Each row is a point on a landscape with many valleys, with its height.
A ball rolls from a point to the lowest of its 2 nearest points, and stops where none of them is lower. Distance is the straight distance between rows; heights are no part of it.
Z_340: [116  80 182 201 142 107 129 149 109 103 151 157 180 182 129  95 112 110
 127 124]  (h 447)
Z_651: [152 172  83  92 189 126 183 145 179 102 156 176  93 111 124 114 146 136
 148 149]  (h 226)
Z_355: [159  92 156 126 125 114 129  76  82 180  69 107 143 114 125 126 175 145
 121 105]  (h 621)
Z_393: [138 163 134  79 145 152 174 206 173  94 113 148 129 147 113 103 102 105
 156 188]  (h 464)
Z_410: [142 153 131 132 116 117 146 148 115  92 159 207 119 106 147 117 103 144
 132 118]  (h 420)
Z_387: [143 108  82  88 125 146  79 170 116  94 145 155  98 134 144 101 105 109
  68  97]  (h 459)
Z_868: [140 106  85  74 206 129 126 143 150 144 101 104 138 171 107  72 170 108
 105 159]  (h 535)
Z_953: [125 166 101 144 128  95 120 107 116 136 186 138 137 121 131 121 141 147
 123 146]  (h 355)
Z_869: [139 148 168 100  91 169 137 171 158  90  95 123  81  73  75 133  88 143
 129 100]  (h 330)
Z_728: [122 105 108 124 121 124 115  69  75 208  94  81 118 132 128 137 179 155
 122 136]  (h 599)
Z_494: [155 104  90  57 176 156 127 159 150 124 118 138 128 167 121  80 152 109
  84 133]  (h 509)
Z_202: [114 112 159 171 111  98 138  96 128 151 144 130 170 178 177 122 139 130
 145 164]  (h 470)
Z_191: [117 120 153 146 101 169 128 103 134 159  92  78 104 105 116 168 144 119
 154  86]  (h 574)
Z_600: [148 126 108  78 158 121 137 103 164 156  67  93 107 126 141 102 160 136
 114 162]  (h 417)
Z_929: [135 148 122  78 131 155 142 179 151  95 142 185  88 133 148 100  93 129
 122 139]  (h 398)
Z_858: [167 160 158 146 106  78 191  97 117 170 131 136 179 141 132 114 171 147
 169 173]  (h 457)
Z_519: [ 87 133 123 181 136 135 104 117  88 148 182 140 129 109  67 155 135 159
 123 100]  (h 294)
Z_344: [ 94 163 115 184  90 113  93 104 125 153 212 149 132 149 173 150 122 149
 113 120]  (h 380)
Z_270: [147  95 144 127  95 125 103  74  67 203  74  80 124 134 144 126 163 146
 108 127]  (h 609)
Z_938: [143 119 140 113 159 161 151 162 149  82 135 196  81  94  98 112 117 131
 132  71]  (h 425)
Z_40: [125  97 125  96 160 145 151 123 160  88  91 155 122 103 148 149 123 107
 164 102]  (h 555)
Z_433: [146  71 129 116 186 124 113  95  88 158  79 116 122 120  98 110 163 138
  95 102]  (h 466)
Z_656: [124 108 114 147 119  90 123  73 117 161 135 110 171 168 199 129 155 117
 136 166]  (h 479)
Z_499: [156 141 115 134 112 127 145  82 101 137 127 161 126  69 145 160 172 136
 149  67]  (h 191)
Z_783: [ 76 144  98 149 181 119 147  95 157 168 170 113 176 134  95 171 173 121
 176 136]  (h 525)
Z_513: [124 144  64  79  69 112  97 126 120 103 128 107 145 117 203 165  96  96
 131 155]  (h 323)
Z_114: [ 94 102 144 156 198 159 141 116 189  97 138 124 120 115  90 152 141 110
 164  94]  (h 558)
Z_642: [155 113  62  85 157 103  84 117  74 139 115 119 127 104 128 125 142 123
  66 109]  (h 542)
Z_476: [141 129 132 134 145 126 127 188 126  96 169 155 142 153  85  76 113 109
 115 132]  (h 510)
Z_252: [152  83  97 130 118 117  72 140  67  89 106 149 148 132 172 139  96  98
  74  86]  (h 655)
Z_391: [ 96 123  90 140 186 125 127 135 101 127 165 134 126  91  15 134 149 160
 130 117]  (h 200)
Z_572: [ 93 117  71 124 178 123  82 108 130 132 161 112  99 152 150 116 136 128
  93 147]  (h 96)
Z_975: [109 159 134 182  92 123 116 112 129 121 200 179 118 125 168 144 112 154
 124 104]  (h 389)
Z_304: [109 157 132 160  74  93 112 126 123 152 179  90 174 169 149 128 115 125
 129 183]  (h 350)
Z_235: [153 130 162 120  83 104 134 167 101 121 124 163 135 145 145  87  91 140
 107 153]  (h 251)
Z_669: [ 73 134  86 142 189 123 111 107 161 145 177 109 110 163 133 119 145 146
 116 167]  (h 124)
Z_568: [125 136 138 167 161 126 139 103 126 123 168 163 122  94  97 135 151 150
 142  86]  (h 342)
Z_525: [125  73 140 111 174 145 122 150 160 117  61  84 139 164 110 101 131  91
 125 140]  (h 443)
Z_452: [103 155 120 106  89 131 136 139 161  94 136 131 138 126 171 154  93 115
 166 161]  (h 296)
Z_566: [128 143 124 142  70 132  79 109  69 162 141  99  92 108 128 136 121 159
  91 113]  (h 474)
Z_881: [146 100 175 148  48 127 138 133  67 125  85 117 187 112 136 168 112  92
 162  90]  (h 250)
Z_554: [ 87 124 118 177 129 135 124 107  73 173 155 123 143 122  70 176 150 139
 141  90]  (h 271)
Z_866: [149 155 123  67 144 167 161 212 152  88 149 183 114 146 110  97 102 118
 130 152]  (h 426)
Z_432: [134 140 170 202 111 121 136 116  98 111 172 198 136 105 123 128 129 164
 128  73]  (h 419)
Z_882: [132 118 154 119  79 112 127 140 118 113 114 129 141 145 162 115  93 125
 131 160]  (h 273)
Z_199: [153  99 147 123 144 147 115  96 115 146 100 136  73  86 112 123 148 162
 101  73]  (h 454)
Z_533: [173  66 143 121 139 102 119  97  86 154  60 113 172 132 143 123 153 119
 108 114]  (h 631)
Z_636: [120 118 132 160 143 103 142 150 120  77 166 184 180 141 139 120 109 104
 149 120]  (h 402)
Z_46: [123 155  59  90 181 121 113 131 132 118 152 115 109  89  80 121 146 131
 118 136]  (h 101)
Z_538: [150 143  78 100 103  80 115 116 103 117 142 136 160 115 173 129 132 117
 119 150]  (h 322)
Z_569: [129 126 126 154 129 110 119 144 111  85 163 152 150 119 118 123 114 117
 127 112]  (h 390)
Z_501: [ 85 100  96 151 136 150  50 107  75 131 150 105  80 145 120 157 106 141
  75 112]  (h 95)
Z_71: [104 155 100 135 111 160 135  99 162 137 152 118  98  88 148 186 143 117
 159  81]  (h 213)
Z_532: [138 128 101 103 170 128 149 107 168 117 125 158  87 126 164 114 144 139
 134 133]  (h 176)
Z_163: [136 199 109 114  74 117 134 114 160 154 148 108  83 136 177 117 126 168
 120 197]  (h 527)
Z_670: [133 123 170 151 131 146 137 111 119 142 125 115 117  93  70 135 146 149
 141  97]  (h 400)
Z_713: [173 138  98  85 110  75 133 112 104 141 110 119 173 113 153 120 145 120
 126 157]  (h 304)
Z_701: [139  72 105 124 184 137 116 128 116 102 127 191 123 141 150  97 147 111
  99  76]  (h 477)
Z_915: [102 174  72 124 144 149 124  99 169 129 176 120  97  87 128 173 149 132
 149 108]  (h 199)
Z_508: [185 139 103 114 180  60 171 117  97 134 125 181 190 116 120  92 179 134
 130 131]  (h 410)
Z_767: [126 108  82  90 138 139  82 127 146 114  89  70 102 130 153 138 118 102
 104 139]  (h 453)
Z_781: [ 71 154  90 127 109 171  97 114 196 129 128  69 104 137 168 185 119  97
 144 137]  (h 549)
Z_193: [100 130 132 171  97 151 106 121  83 152 151 100 127 114  88 183 122 116
 136  75]  (h 249)
Z_976: [114 116 183 161 138 122 168 152 136  88 150 190 154 149 135 120 100 120
 162 132]  (h 416)
Z_162: [156 105  67 107 187  93  98 111  49 150 115 150 144 111 110 103 166 141
  68 105]  (h 560)
Z_361: [ 97 104 144 169 115 148 113 109 147 126 139 110 140 139 150 179 121 105
 150 102]  (h 565)
Z_673: [145  70 155 163  86 126 102 118  66 112  84 116 181 137 148 168 112  88
 132  94]  (h 228)
Z_905: [143 143 113  86 109 110 103 153 140 159  91  69 113 165 137  70 120 133
  79 203]  (h 550)
Z_686: [157 136 179 125 148 152 181 169 147 118 125 198  77 129 109  95 120 160
 136 120]  (h 183)
Z_755: [147 136 167 135 122 140 151 144 144 105 117 124 118  83  71 129 123 133
 151 104]  (h 379)
Z_614: [125 103 150 126 146 149 112 122 104 148  96  92 101  94  52 127 143 155
 116 106]  (h 422)
Z_530: [136 144 130  97 110 161 125 151 160  92 118 137  73  78 110 135 100 140
 123  96]  (h 359)
Z_773: [ 93 115  94 130 117 182  82  98  85 157 105  68  81 124  93 196 124 120
 120  86]  (h 569)
Z_135: [124 137 143 108  84 101 130 178 111  91 137 144 174 157 159 111  69 101
 138 183]  (h 297)
Z_900: [ 51 120  98 155 190 152  87 138 153 117 180 105 100 154  90 134 117 135
 108 138]  (h 180)
Z_824: [133 126 153 141 164 121 178 116 171 117 132 158 127 138 134 123 143 135
 165 139]  (h 531)
Z_187: [143 185 122  99 109 136 176 131 173 117 110 119 122  86 107 146 140 133
 174 151]  (h 415)
Z_789: [ 99 164 122 148 150 129 170 115 178 148 150  97 179 121  94 167 160 102
 197 126]  (h 516)
Z_8: [151 139 114 107 134 125 175  75 140 167  95 110 140  90 134 151 190 123
 177 111]  (h 449)
Z_723: [175  86 139 122 174 105 147 119 103 141  98 182 144 134 126  82 165 137
  94  93]  (h 586)
Z_832: [130 109 133 116 137 168  81 180 121 121 157 129  87 168  94  60 116 128
  69 121]  (h 272)
Z_61: [ 94 128 112 158 118 146  64 137  96 114 171 112  90 122 106 139  95 139
  87 110]  (h 125)
Z_531: [159 137 128  97 104 139 123 138 125 108 118 164  81  69 127 129 109 152
 105  82]  (h 382)
Z_751: [122 136 131 168 149 131 155  99 129 122 164 155 155  88 101 166 160 120
 168  72]  (h 357)
Z_774: [164 132 137  96 157 166 154 191 144  95 151 195 107 125  75  83 129 130
 113  95]  (h 458)
Z_493: [123 121 167 132  99 179 152 107 160 133  81 113  92  83 117 167 138 132
 170  76]  (h 584)
Z_892: [ 92 160 130 175  81 104  95 116 129 172 201 119 146 174 170 138 115 142
 118 157]  (h 365)
Z_100: [111  74 188 163 119 149 117 166 131  94 130 151 121 168 134  96  88 119
 117 111]  (h 491)
Z_521: [118 180 139 140 111 124 199 119 183 151 131 110 167 121 121 169 153 108
 206 141]  (h 504)
Z_119: [107 174 198 176 101 153 161 152 189 129 148 117 122 133  86 141 109 146
 166 144]  (h 600)
Z_242: [113 157 126  88 127 125 159 153 156  96 127 153 142 142 181 134  85 110
 170 189]  (h 280)
Z_564: [108 128 182 153  97 132 145 135 163 124 124 136 115 176 171 117  96 142
 139 177]  (h 431)
Z_844: [161 124 130 118 115  81 135  88  95 183 104  97 159 142 149  99 166 150
 121 175]  (h 254)
Z_150: [ 79 118  67 119 123 162  91  88  93 181 106  69  77 134 101 175 148 153
 109 124]  (h 576)
Z_786: [125  83 108  79 181 146 140 142 161  86 100 163 124 137 157 124 121  93
 137 110]  (h 564)
Z_63: [130 120  85  81  98 120  86 142 136 112  99  79 120 139 174 129  99 107
 101 163]  (h 467)
Z_312: [121 111 200 210 128 108 156 141 122 102 164 181 176 155 114 117 110 126
 151 116]  (h 433)
Z_157: [124 130 171 134  92 125 136 146 153 137  73  49 169 148  98 117 123 107
 151 185]  (h 346)
Z_441: [169 122 146 111 114 128 130  84 119 169  94 150  72  91 148 113 157 182
  98  97]  (h 437)
Z_320: [116 114 184 221 143 127 135 109 106 124 160 176 165 121 103 138 143 142
 142  71]  (h 404)
Z_430: [ 90 106 113 134 154 126 128 116 187 108 126 112 142 180 190 135 116 100
 146 172]  (h 349)
Z_139: [114 182 130 151  79 102 180 113 137 198 145 101 161 128 142 151 153 112
 188 126]  (h 486)
Z_617: [ 82 154  78 124 182 139 107 140 163 108 179 110  96 126  95 120 123 127
 119 146]  (h 149)
Z_529: [157 102 177  72  88 131 142 189 112 141  76 125 151 182 135  69  91 122
  77 162]  (h 377)
Z_181: [172 154 127 114  96 100 121 156  89 106 139 148 142  84  95 107 113 139
 102 111]  (h 299)
Z_159: [ 97  99 119 167 136 147 119  67  95 185 124 111 119 136 139 180 167 127
 143  80]  (h 561)
Z_388: [ 66 114 130 164 189 168 121 106 178 133 148 100 129 127  83 186 145 119
 162  97]  (h 566)
Z_677: [112 163 133  82 136 164 156 185 197  90  89 134  95 130 128 118  94 112
 149 177]  (h 484)
Z_120: [135 101 173 123  93 140 135 154 132 100  84  96 156 110  97 144  98 106
 154 122]  (h 290)
Z_45: [162 144 205 131 122 135 203 128 140 147  96 183  91 111 134 118 131 181
 155 143]  (h 177)
Z_155: [118  73 125 121 184 145 113  97  92 159  76  96 103 115  59 138 161 154
 112 105]  (h 444)
Z_978: [147 166 106  89 142 119 170 125 165 112 135 174  98 111 165 130 131 144
 152 154]  (h 198)
Z_934: [125 190 106 119  95 106 145 121 171 144 149 105 127 146 165 127 130 141
 142 201]  (h 513)
Z_172: [ 96 136 121 139 180 147 130 144 140 117 149 107 110  97  25 126 136 144
 137 118]  (h 242)
Z_765: [166 112 162 113 140 102 177 105 120 147  92 189 126 133 168 103 148 151
 135 139]  (h 587)
Z_922: [139  93  92 103 143  89 108 140 119 122 114 104 174 175 165  95 124  92
 109 172]  (h 500)
Z_771: [133  81 165 118 137 123 132 150 150 132  67  87 152 181 129  88 120 103
 126 167]  (h 424)
Z_418: [ 81 167  65 131 142 120 111 104 166 141 186 100 142 137 148 168 142 118
 149 151]  (h 562)
Z_285: [116 125 100 125 192 117 138 108 167 133 144 129 113 148 144 100 156 132
 130 152]  (h 153)
Z_961: [160 139 192 120  92 104 156 175  65 125 110 208 159 142 154  86  89 145
 113 143]  (h 275)
Z_705: [184 160 103 114 127  73 170 102  96 130 128 175 183  89 140 123 168 135
 149 129]  (h 428)
Z_860: [110 107 122 189 138 126  90  89  86 138 158 147 128 132 153 148 144 144
 104  92]  (h 145)
Z_213: [140 155 148 187  97 122 112 141  84  93 171 181 128  82 105 126 114 153
 112  64]  (h 432)
Z_158: [ 83 107 109 175 123 151  69  85  82 159 158 120  94 144 143 170 123 148
  91  92]  (h 120)
Z_354: [ 94 138 107 128 118 146 100 100 147 157 119  66 107 138 143 144 140 132
 123 157]  (h 536)
Z_665: [103 119  65 120 148 158  80  93  88 128 130  91 108 112 103 200 133 104
 127  92]  (h 563)
Z_634: [141 136 119 127 144 132 137 138 137  87 160 188  98  93 120 118 121 137
 125  88]  (h 406)
Z_750: [128 157 101 138 151 107 121 140 122 105 189 150 130 118 107 100 124 135
 112 133]  (h 373)
Z_457: [ 72 138 152 168 161 158 122 137 184 118 158  95 127 128  65 158 118 123
 153 121]  (h 573)
Z_477: [112  98 172 177 123 106 131 128 135 122 144 126 167 176 144 113 113 117
 137 152]  (h 462)
Z_544: [108 107 123 161 117 124  66 150  87 107 161  98 124 152 121 120  90 113
  85 131]  (h 154)
Z_412: [123  94 139 132 166 140 144 132 158  81 117 132 144 108 104 147 125  97
 165  99]  (h 545)
Z_590: [137 145 165 121 120 129 179 131 165 123 104 144 118 128 141 128 122 145
 165 162]  (h 517)
Z_606: [179 154 140 124 127  75 195 112 117 138 122 166 182 117 134 118 158 141
 168 160]  (h 442)
Z_658: [101 114 127 129 141 174  85 172 160 105 153 120  67 173 121  77 105 122
  86 131]  (h 234)
Z_467: [127 144 110  99 143 110 131 115 160 153  87  66 139 147 131 107 154 127
 131 195]  (h 395)
Z_967: [137 158 147 143 102 110 176  91 137 181 121 106 152 130 131 133 171 135
 172 145]  (h 473)
Z_510: [122  90 102 130 140  88  98  99 106 145 123  84 169 179 174 114 141 107
 111 178]  (h 490)
Z_160: [136  65 187 162 126 128 128 134 113 116 102 154 142 149 136 102 118 125
 124 104]  (h 476)
Z_364: [123 193  80 120  84  96 142 103 145 168 169  96 148 135 173 146 148 125
 152 173]  (h 501)
Z_26: [124 167 110 127 122  94 152 166 153  83 177 127 176 141 122 124 100 103
 157 182]  (h 331)
Z_326: [176  93 107 118 184  86 123 101  61 152  95 158 169 115 120  97 172 141
  85  95]  (h 572)
Z_468: [ 75 139 104 155 128 122 101 125 167 138 167  73 183 175 145 172 117  94
 152 166]  (h 366)
Z_808: [ 87 115  60 116 165 162  91 102 111 127 107  60 126 126  83 200 137  95
 138 121]  (h 554)
Z_834: [104 145  60 105 181 124 113 145 104 116 167 119 114  85  32 129 141 148
 114 124]  (h 152)
Z_220: [110 111 138 188 154 140 135  90  93 144 141 139 167 109  95 180 166 111
 163  61]  (h 371)
Z_253: [147 173  95  89 126 115 143 162 156  88 142 117 136  92  95 126 115 114
 141 149]  (h 369)
Z_517: [147 131  74  72 163 135 116 161 147  85 137 133 110  97 107 120 121 103
 108 106]  (h 414)
Z_297: [105 111 152 176 150 135 160  78 152 158 139 142 157 131 143 171 171 117
 180  88]  (h 547)
Z_86: [ 96 117 110 135 118 156 111 101 171 113 129 101 108 130 173 172 121 113
 140 116]  (h 559)
Z_921: [169 150 150 104  78  92 138 186  87 107 125 164 163 110 107  96  89 133
 107 132]  (h 276)
Z_110: [135 113 132 139  62 144  76 104  70 161 108  82  96 125 155 153 118 132
  99 105]  (h 485)
Z_365: [152 132  89  95 121  99 125  85 111 161 107  91 148 120 153 130 166 131
 131 155]  (h 283)
Z_955: [142 167  58 111 125  94 107 114 110 114 172 137 135 100 147 125 138 126
 114 139]  (h 337)
Z_462: [135 159 133 132  75  86 136 145 124 129 146  98 193 153 139 120 111 116
 149 196]  (h 333)
Z_352: [ 80 128  84 147 182 135 109 123 123 118 177 106 156 116  73 178 135 111
 146 118]  (h 539)
Z_578: [112 128 202 182  86 143 130 136 132 139 142 104 134 132  93 133 112 140
 142 119]  (h 627)
Z_53: [160 149 157 125 123 143 154 206 123  90 171 192 118 137  75  73 107 132
 116 122]  (h 487)
Z_965: [ 65 154 100 135 136 168  91 114 187 143 130  68  89 133 124 158 131 128
 124 150]  (h 543)
Z_688: [162 106 122  82 110 134 105 104 118 152  83 142  65 100 167 111 128 162
  67  97]  (h 418)
Z_14: [173 114 187  88  77 114 150 169 103 151  72 135 134 147 126  79  96 150
  78 149]  (h 345)
Z_93: [ 83 110  63 120 197 139  98 124 123 110 133  74 147 127  69 172 133  96
 140 140]  (h 546)
Z_257: [139 166 134 121 117 136 144 138 161 133 151 161  44 141 165  93 115 175
 105 161]  (h 557)
Z_103: [142  61 115 133 193 129  98 108  93 129 106 145 119 133 130 111 153 121
  90  82]  (h 478)
Z_682: [ 91 127  85 110 121 129 110 107 179 111 124 103 128 158 217 152 118 105
 138 180]  (h 340)
Z_761: [180 106 154 128 142  75 143 145  81 157 109 152 181 164 109  53 151 134
  94 147]  (h 364)
Z_281: [154 115  93  70 125  94 111 166 115 133 120 112 159 185 160  73 119 102
  82 183]  (h 515)
Z_331: [ 92 107 104 153 143 121 101 122 161 104 158  98 157 169 169 156 113  91
 136 152]  (h 358)
Z_546: [166 128 197 116  66 120 139 152 115 145  88 125 110 124 115  93 100 163
 105 141]  (h 316)
Z_101: [164 111  60  80 130 104  84 121  92 116 110 131 136 109 174 138 127 108
  77 112]  (h 532)
Z_35: [171 108 179 147 118  94 149 152  83 141 116 185 154 163 128  57 131 147
  98 130]  (h 341)
Z_232: [135  95 157 151 140 118 131  92 124 145 114 136 118 147 154 106 143 148
 120 126]  (h 502)
Z_273: [145 159 160 103 126 169 153 178 182 101  90 124  66  94  66 109 109 145
 124 124]  (h 289)
Z_746: [133  86 126 130 166 152 112 128 125  92 106 106 129  92  80 168 128  96
 142  77]  (h 538)
Z_33: [132 121 160 121 125 160 128 185 158  96 125 130  89 141  92  88  94 128
 116 122]  (h 351)
Z_4: [ 73 178  59 125 115 143 104 114 181 147 165  73 126 136 162 186 136  95
 152 142]  (h 556)
Z_245: [ 70 127 110 162 155 125  97 130 140 132 174  79 173 160 102 163 116 106
 143 155]  (h 378)
Z_579: [139 130 199 117  86 117 167 108  99 151  86 177 135 142 204 125 108 154
 157 164]  (h 567)
Z_449: [120 176 126 144  81 109 197 119 144 164 140 132 167 105 144 176 146 100
 206 104]  (h 493)
Z_177: [154 137 200  96 103 123 174 143 114 138  84 179 122 126 161 117  97 150
 143 159]  (h 551)
Z_931: [ 69 113 115 148 168 161  78 150 164 113 152  92  81 171 121 101 107 120
  95 142]  (h 206)
Z_345: [ 82 170 136 166  93 120 116 109 135 199 181 103 131 163 141 141 134 155
 133 153]  (h 381)
Z_59: [112 143 119 158  93 147 120 106 110 144 150 118 116  96 129 177 138 121
 142  77]  (h 230)
Z_208: [125 152 131 143  84  92 130 162 118  90 165 128 191 138 129 132  90 102
 147 165]  (h 314)
Z_24: [151 163 119 137  65 120  81 130  75 132 160 133  90  86 124 124 114 162
  81 104]  (h 465)
Z_222: [123 103 137 145 127 136  99 107 112 132 123 114 108 124 133 127 127 134
 109 110]  (h 514)
Z_762: [142  80  87  87 135 149  67 156 107 114 113 116  98 155 159 108 104  99
  49 103]  (h 475)
Z_485: [152  99 125  67  94 118 114 136  95 122  72 138 140 108 172 132  96 118
  89 115]  (h 508)
Z_565: [133 167 103 113 189 126 194 153 193  95 164 182 111 138 144 125 134 128
 169 171]  (h 248)
Z_997: [161  95  90  70 122 124  96 146  96 111  89 140 128 108 155 135 104 112
  60  88]  (h 520)
Z_814: [136 117 106  83 148 139 103 136 152 138  83  82  92 134 124 101 131 125
  94 145]  (h 438)
Z_916: [130 124 104 155 142 122 113  70  85 152 141 149 126  97 143 150 174 141
 125  84]  (h 169)
Z_788: [151  87 179 106 112 117 138 176 126 135  72 111 163 181 121  73 104 113
 109 164]  (h 405)
Z_687: [142 147 174 127 141 168 167 171 174 107 120 160  57 109  81 100 112 154
 136 113]  (h 239)
Z_225: [131 150 214 178  91 138 165 150 148 125 142 134 118 130  89 117 105 157
 151 136]  (h 615)
Z_982: [149  53 142 127 126 113  93 127  89 129  71  96 161 157 149 124 116  99
  98 123]  (h 641)
Z_263: [178 132 131 113 154  71 159 131  99 149 120 141 179 134 100  75 159 135
 121 152]  (h 388)
Z_802: [119 158 112 122 139 120 153 145 178  89 148 121 148 125 117 140 118 108
 166 161]  (h 348)
Z_143: [149 164  49  77 149 100 130  97 120 132 135 104 147  76 119 149 172 118
 141 140]  (h 97)
Z_602: [110 153 148 117 131 152 166 143 198 102  96 126 107 128 132 135 113 125
 164 165]  (h 503)
Z_7: [157 120 179 125  95 103 167  91  88 149  83 202 148 119 195 121 136 157
 144 130]  (h 575)
Z_865: [104 135 151 140 173 164 128 158 169 105 140 112  87 116  52 103 119 135
 130 116]  (h 278)
Z_205: [176 163 172 130 110 119 180 117 134 164 117 161  71 115 132 100 146 197
 126 149]  (h 222)
Z_271: [142 173 157 125 126 150 150 155 148 110 132 109 100  65  30 121 124 150
 145 112]  (h 352)
Z_735: [103 165 158 159 135 148 143 144 181 114 161 112 123 120  75 136 114 132
 154 135]  (h 585)
Z_102: [154 173 130  91 129 131 165 163 172 105 107 125 109  98  93 121 118 132
 148 155]  (h 393)
Z_140: [129 161  33  70 161 116 102 119 123 124 137  78 123  86  98 144 146 119
 122 149]  (h 57)
Z_85: [118 117 139 145 106 128 115 102 128 151 117  84 140 146 146 138 135 123
 134 144]  (h 526)
Z_527: [107 119 109 116 114 144  98  95  87 184  92  67 103 124 105 141 150 154
 115 141]  (h 588)
Z_41: [141 156 196 103 102 141 183 163 141 116  93 154 123 115 128 131  90 139
 172 160]  (h 537)
Z_714: [168 108 132 131 171  90 160  95 118 152 115 174 136 147 154  80 172 150
 119 134]  (h 596)
Z_801: [149 142 107 105 188  94 166  91 147 152 107 110 150 120 112 109 186 138
 157 164]  (h 472)
Z_65: [126  79 114  88 151 150 109 170 142  80 107 136 137 143 135 118  98  82
 118 111]  (h 571)
Z_289: [153 151 176 110 148 147 200 154 155 125 111 199  77 113 139 122 122 166
 158 152]  (h 128)
Z_405: [ 95 139  77 147 189 116 133 104 132 129 184 128 178 112  93 172 161 108
 161 122]  (h 533)
Z_186: [134 163 158 131 139 144 132 168 138 119 149 119  81  95  35  95 118 158
 116 119]  (h 321)
Z_708: [117 160 118  96 175 132 188 153 172  98 141 185 123 148 183 133 114 116
 179 190]  (h 264)
Z_233: [154 163 170 135  91 133 138 105 131 162 130 136  64 107 126 106 138 190
 114 130]  (h 255)
Z_650: [154 121 100  98 174 112 151  74 132 157  95 114 139  95 124 135 192 134
 151 124]  (h 461)
Z_450: [114 108 148 159 177 127 165  86 170 134 134 132 149 136 128 144 165 125
 171 117]  (h 541)
Z_534: [110 136  65 103  99 126 100 107 150 116 135  90 130 133 199 168 118 100
 134 153]  (h 332)
Z_341: [161 132 128  90  81 139 105 122 115 135  99 127  81  83 141 130 117 159
  91  95]  (h 399)
Z_664: [136  61 132 131 111 134  76 132  92  97  91 118 134 142 161 146  92  95
  97 100]  (h 649)
Z_124: [114 202  77 121  78  98 165 117 145 180 161  95 166 124 160 164 151  99
 180 143]  (h 494)
Z_756: [129  83 190 163 127 135 147  98 140 138  98 136 122 137 136 123 138 142
 147 110]  (h 489)
Z_290: [113 108 158 203 145 142 114 101  68 138 143 155 145 103  83 161 147 144
 131  54]  (h 385)
Z_156: [128  75 134 181 127 123  83 107  66 114 118 102 180 160 134 169 114  86
 122 106]  (h 210)
Z_328: [140 108  85  74 163 172 101 175 146  83 142 158  96 126 114 101 117 102
  86  82]  (h 436)
Z_23: [122  74 108 155 138 107  74 127  86  97 129  97 175 169 143 148 102  77
 109 131]  (h 194)
Z_743: [123  98 163 158 131 134 108 179 120 108 152 132 131 182 104  68 102 113
  99 137]  (h 507)
Z_137: [131 124 128  68  71 125 106 134 116 119  86 128 119 124 201 131  80 126
 111 151]  (h 495)
Z_353: [113 160  83  66  94 120 121 130 148  92 128 137 127 117 206 152  92 108
 146 171]  (h 310)
Z_725: [149 132 118  94  89  99 103 159 117 141 124 105 123 178 164  71 107 131
  75 188]  (h 534)
Z_959: [145 161 127  98 121 135 179 107 168 146  75  94 142  94 113 146 168 124
 182 144]  (h 434)
Z_481: [135 102 185 124  53 140 132 151  99 105  86 106 179 108 120 159  89  96
 163 113]  (h 268)
Z_809: [109 166  75 121 158 133 119 129 176  89 186 133 101  94 116 145 123 123
 137 121]  (h 179)
Z_518: [160 117 168 117 119 110 150 160  67 115 100 222 165 126 155  91 108 141
 100  91]  (h 298)
Z_875: [147  72  86  63 162 156  94 153 131 119 103 123 124 170 153  98 131  92
  65 115]  (h 488)
Z_939: [156 156 118 144  75 126  91 147  75  93 153 167 107  64 115 130 100 153
  88  70]  (h 446)
Z_360: [124 136 172 187  63 128 151 113  95 162 133 137 145 111 134 156 138 124
 159  73]  (h 645)
Z_22: [140  79 107  86 165 173 116 163 127  82 127 201 122 137 137 107 127 101
  90  69]  (h 460)
Z_779: [106 118  74 130 147 130  64  99  87 136 156 117  92 130 144 139 126 140
  81 124]  (h 65)
Z_259: [123 134 135 114 116 144 124 175 149  84 144 150  95 130 129 106  86 122
 120 132]  (h 376)
Z_722: [129 140 103  52  78 134 102 147 150 119  81 111  91 133 195 119  83 132
  94 173]  (h 480)
Z_817: [161 114 168 170 130 101 147 132  81 115 123 216 153 140 151  80 135 160
 109  96]  (h 319)
Z_631: [143 137 135 108 112 103 131 128 130 152  82  51 177 141 107 112 145 114
 143 190]  (h 370)
Z_733: [135 113 158 186  61 134 122  93  63 159 111 142 136 116 169 160 144 128
 136  58]  (h 652)
Z_876: [138 121 195 132  93 126 157 156 146 121  80 100 154 144 106 112 104 122
 156 159]  (h 318)
Z_582: [125 103 135 114 160 144 123 138 170 116 100 109 105 151 128 100 127 117
 119 135]  (h 456)
Z_995: [116 161 145 154  88 123 138  95 147 169 154 118 115 151 163 129 137 155
 133 156]  (h 397)
Z_294: [138 151  87  74 152 135 131 183 168  85 131 114 125 117  91 105 112  97
 121 145]  (h 392)
Z_224: [103 110 117 164 154 141 140  63 130 162 139 135 128 118 153 182 175 118
 159  66]  (h 553)
Z_993: [119 110 185 182  90 148 140 119 116 135 125 118 145 113 105 160 125 122
 161  78]  (h 637)
Z_324: [135 186 139 131 100 127 158 126 169 149 138 139  69 143 176 115 122 178
 125 195]  (h 540)
Z_146: [109 142 177 159  76 139 154 104 164 162 127 125 116 157 176 142 125 150
 157 150]  (h 412)
Z_793: [139 109 137 101 140 164 101 190 130 113 122 108  99 144  70  76 111 118
  78 110]  (h 311)
Z_200: [ 97 101 138 151 128 157 133  81 123 188  84  70 116 135 127 177 163 116
 158  92]  (h 568)
Z_526: [135  87 151 150 136 148 101 109  97 122 105 109 121 107 102 158 130 116
 123  78]  (h 524)
Z_620: [124  82 189 204 131 117 113 133  93 118 139 160 142 161 123  87 118 141
 105 105]  (h 463)
Z_346: [163 165 180 120  40 131 136 129 115 162 110 124  78 107 131 110 112 184
 114 139]  (h 285)
Z_173: [ 99  98 107 147 129 128  63 137 103 110 138  62 142 166 127 149  92  88
 106 149]  (h 178)
Z_34: [ 89 136 156 182 148 137 122 114 136 144 186 144 118 125  87 141 132 156
 131 104]  (h 320)
Z_954: [115 167 123 193  92 112 137 114 110 113 194 202 167 114 169 161 131 139
 146  86]  (h 403)

Call two points neighbours if one is among the 2 nearest of the other. Go from one point of each pair to the other, from neighbour to neighbour, staying as low as possible. Name the highest point that can't be avoided.
Z_253 and Z_617: Z_432
Z_617 and Z_289: Z_582
Z_617 and Z_779: Z_59
Z_844 and Z_634: Z_410

For each start below, name the point where the ball stops.
Z_824: Z_617
Z_525: Z_289
Z_682: Z_779
Z_566: Z_617
Z_631: Z_779
Z_765: Z_617
Z_527: Z_235
Z_312: Z_844
